Points on a hilly landscape, in no order, each with its height.
A ball rolls from a point to the lowest of its 3 nearest points, and stops where none of them is lower. Distance is the straight distance between rows; heights are no part of it.
z_7: [157  88 142 170 118 152 145 157]  (h 323)
z_320: [120 122  90 109 148 134 132 108]  (h 829)
z_814: [138 124 189 157 103 118 126 146]  (h 106)
z_655: [118 107  42 106 159 140 135 130]  (h 54)
z_328: [151  97 143 155 122 144 138 140]  (h 365)
z_592: [120 155 216 141 109  87 108 133]  (h 535)
z_446: [143 113 167 153 110 128 130 138]  (h 788)
z_325: [142 122 192 170  94 128 126 170]  (h 490)
z_851: [117 132  94 107 143 127 129 101]  (h 690)
z_253: [124 144 210 150 103  93 114 139]  (h 508)
z_262: [140 112 149 142 123 130 134 122]  (h 502)
z_535: [129  72  35 113 165 143 145 146]  (h 272)
z_638: [135 110 127 136 134 131 134 114]  (h 434)
z_97: [117 142 132 111 134 118 124  96]  (h 504)
z_984: [106 203  50  55 135 124  99 111]  (h 315)
z_556: [128 126 140 125 132 124 130 107]  (h 760)
z_828: [126 134 161 127 122 116 126 107]  (h 580)
z_452: [108 168 113  91 138 119 121  88]  (h 231)
z_193: [118 160 221 138 111  78 106 130]  (h 543)
z_971: [114 150 105  98 141 127 125  97]  (h 380)
z_897: [136 118 189 161  97 121 127 157]  (h 366)
z_492: [112 157 171 113 126 101 119  99]  (h 454)
z_832: [160  81 120 165 127 155 148 156]  (h 271)
z_141: [148  90 115 147 132 142 146 131]  (h 241)
z_678: [145  80  88 140 145 145 149 134]  (h 141)
z_124: [105 170  67  79 145 129 117 101]  (h 301)
z_711: [107 147  52  83 153 132 121 112]  (h 467)
z_550: [141  97 111 140 138 141 141 124]  (h 253)
z_931: [139  68  55 129 162 145 151 146]  (h 137)
z_358: [103 195  70  65 138 122 105  99]  (h 305)
z_809: [149 113 181 186  93 144 133 185]  (h 651)
z_337: [118  94  32  98 166 140 138 139]  (h 55)
z_195: [159  96 159 190 100 162 141 189]  (h 633)
z_449: [131 128 177 142 116 114 125 123]  (h 565)
z_459: [102 182  63  71 144 127 110 104]  (h 298)
z_961: [111 153 151 110 133 110 123  95]  (h 307)
z_314: [106 165 163 103 132 101 116  91]  (h 403)
z_499: [146 105 141 149 122 135 136 128]  (h 401)
z_341: [138  95  88 129 150 140 141 124]  (h 197)
z_754: [149 111 173 166 101 136 135 160]  (h 538)
z_299: [130 135 197 148 104 105 119 132]  (h 452)
z_471: [132  83  53 118 162 144 145 132]  (h 251)
z_318: [123 138 177 128 117 108 123 110]  (h 521)
z_386: [118 143 151 115 128 116 126  97]  (h 419)
z_733: [123 123 123 120 137 125 131 102]  (h 847)
z_947: [135  90  73 125 153 142 144 129]  (h 209)
z_900: [158  99 164 178 101 151 137 170]  (h 602)
z_402: [106 165 133  95 137 112 121  86]  (h 136)
z_986: [108 151  68  91 150 128 120 104]  (h 379)
z_943: [155  76  95 150 142 152 152 144]  (h 188)
z_200: [134 131 197 155 102 112 124 142]  (h 350)
z_491: [138 127 197 170  96 121 124 166]  (h 458)
z_306: [101 183 106  80 139 119 114  88]  (h 269)
z_208: [152 109 176 193  92 157 137 194]  (h 662)
z_477: [113 155 185 118 124  94 117 101]  (h 475)
z_773: [151 114 175 197  90 166 137 206]  (h 663)
z_862: [141 125 193 184  84 135 125 194]  (h 676)
z_668: [134 122 161 139 118 122 130 121]  (h 664)
z_379: [104 155  40  75 151 136 115 120]  (h 407)
z_215: [105 180  43  64 148 128 102 116]  (h 324)
z_448: [109 177  83  77 142 126 116  94]  (h 290)
z_412: [111 134  59  95 155 134 127 113]  (h 481)

Where does a ball stop that starts at each point below?
z_320 | z_402
z_325 | z_814
z_477 | z_961
z_828 | z_961
z_328 | z_678
z_412 | z_402
z_535 | z_655
z_754 | z_814
z_668 | z_678
z_851 | z_402
z_550 | z_678

Call two points neighbours if one is among the 3 nearest of the other. Go from one point of each pair to the other, from neighbour to neighbour, staying as low as possible. Name the highest point that can't be avoided.
z_678 / z_655 | z_471
z_961 / z_655 | z_412
z_678 / z_931 | z_947
